Each row is a point on a landscape with many valleys, with its height.
From any point a ball rolls to the lowest of the 3 points nearest to it. It stops when none of these is lower. Distance is the straight distance between rows; heights are no part of it.
Z17 height 10.3: [ -8   2 -14   8  30  -5  31 -59]
Z198 height 32.7: [ -8   0  17  35 -10  33  13   3]
Z113 height 2.1: [ 20   8  14 -47 -61 -27 -43   2]
Z791 height 18.6: [  8  13  -1 -33 -14  28  19 -14]
Z231 height 18.9: [  0 -11 -12 -32 -24 -14  -4  68]
Z508 height 6.5: [  4  10  -3 -62 -41  -3  -7 -14]
Z803 height 59.8: [-33 -12  21  58 -13  20 -18  14]
Z871 height 4.0: [ 31  11   6 -56 -44 -22 -35 -21]
Z148 height 53.1: [ 6  1 16 48  3 20  2 34]
Z98 height 71.7: [  4   7  33  54  -1  19 -26   3]
Z838 height 16.3: [ 23  20 -19 -37  31 -17  27 -41]
Z733 height 43.7: [ 9  9 17 17 -3 33 17 -8]
Z744 height 2.6: [-32  -5 -14  10  20   8  29 -56]
Z490 height 59.4: [-45  -5  31  45 -21  15 -51 -10]
Z481 height 33.8: [  4   3   6  12 -13  26  21  36]
Z219 height 8.5: [ -1   5   0 -45 -42  13  -4  29]
Z626 height 3.8: [-16   0   6  26 -12  35  19 -21]
Z964 height 7.3: [-17   5  -8 -27 -15  27  34 -31]
Z493 height 2.9: [-29  -4  13  38  -1  18  -9 -58]
Z980 height 5.4: [ -9 -34 -37  23  33 -15  12  48]
Z599 height 3.5: [-20 -21  -6  39   9  12  14  51]
Z941 height 25.8: [  5  12   4  10  11  24  22 -48]
Z330 height 22.9: [ -2 -21  -5 -26 -46 -43 -42  60]
Z44 height 14.5: [ 36  -4  -9 -25   8 -23  -7  78]
Z279 height 23.0: [-11   9  23  29  14 -12 -48 -73]
Z350 height 40.6: [-13  -2   1  16 -13  36  24  22]
Z340 height 31.4: [26 10 15  8 -9 29 17 28]
Z715 height 7.4: [-42 -10  16  37 -15  21 -13 -48]
Z360 height 23.3: [ 20  20 -16 -59   7 -11  14 -39]
Z823 height 29.9: [ -5   7  10  31  43 -23 -16 -75]
Z809 height 31.9: [ 38  25   0 -37   1  13  20 -20]
Z412 height 22.3: [-12 -11 -14  -6  -9  10  19  66]
Z529 height 18.3: [-13   3  -5  18  24   2  11 -63]
Z392 height 2.0: [ -1   5 -10  23  59 -35  22 -51]
Z867 height 15.0: [ 31 -12 -12 -31  -3 -35 -19  75]
Z281 height 2.3: [ -8  18  46   5   3   1 -81 -42]
Z901 height 24.8: [ -7 -16  10 -15 -79 -41 -51  28]
Z577 height 9.7: [  3  11 -25 -28  35 -15  35 -42]
Z180 height 7.0: [-37  -8 -23   7  31 -13  37 -57]
Z556 height 48.3: [ -9   7  42  39 -11  11 -58 -25]
Z451 height 6.3: [-18  -3 -13   0   8  22  27 -55]
Z888 height 3.6: [  6 -29 -39 -24  22 -29   2  66]
Z735 height 22.7: [ 16  13   4 -29 -25  22   8  31]
Z929 height 6.2: [-21   6  -6  32  64 -55  25 -24]
Z604 height 23.7: [-11   4  -3  28  38  -6   6 -66]
Z419 height 1.9: [ 19 -28 -45  -9  49 -26  10  54]
Z233 height 21.3: [ 17  -2   3 -40 -38 -26 -29  59]
Z635 height 9.0: [-28  -2 -23  13  55 -39  33 -42]
Z856 height 8.1: [ 36  22   9 -55 -33  -2 -18  12]
Z652 height 12.8: [ -8   1   3  -7 -18  33  25 -10]
Z919 height 42.8: [ 23  17  11  13  10  29  16 -36]
Z319 height 7.2: [-10   1  -6 -62 -46   4   0 -16]
Z658 height 17.1: [  9  -6 -10 -30 -12 -14  -6  73]
Z88 height 15.3: [ -5   4  -4   0  -1  27  24 -39]
Z430 height 67.1: [  9   9  41  54   1  22 -32 -14]
Z587 height 15.4: [  7  -5 -11   5   8   3  15  66]
Z177 height 43.0: [22 -2 21 61 11 10 -6 39]
Z434 height 4.2: [  0  -1   6 -52 -61  -9 -26  13]
Z369 height 3.9: [ -6   9 -17 -33   5   6  29 -47]
Z158 height 21.9: [  9   1   5 -39 -42 -19 -22  56]
Z674 height 1.4: [  7 -44 -64 -37  35 -28   2  24]
Z654 height 25.7: [-10 -17   5  63  14   5  -8  39]
Z710 height 16.8: [33 11 13  2 -4 11  5 52]
Z187 height 13.4: [ -1  11 -25 -21  53 -36  41 -28]
Z85 height 61.2: [-15  -5  32  53 -11  15 -37  -1]
Z755 height 9.1: [20 -1 -5  3 15 -3 12 68]
Z238 height 13.5: [-29  -3  23  32   4  -1 -36 -71]
Z601 height 3.7: [ 40  -8 -17  10  36 -15  11  69]

Two balls start at each pair of points below. Name the first point that both come to, or write -.
Z319, Z88: -
Z941, Z823: Z744
Z735, Z508: Z113

For each start below, name the point where the ball stops.
Z187: Z392
Z856: Z113
Z85: Z556
Z177: Z599
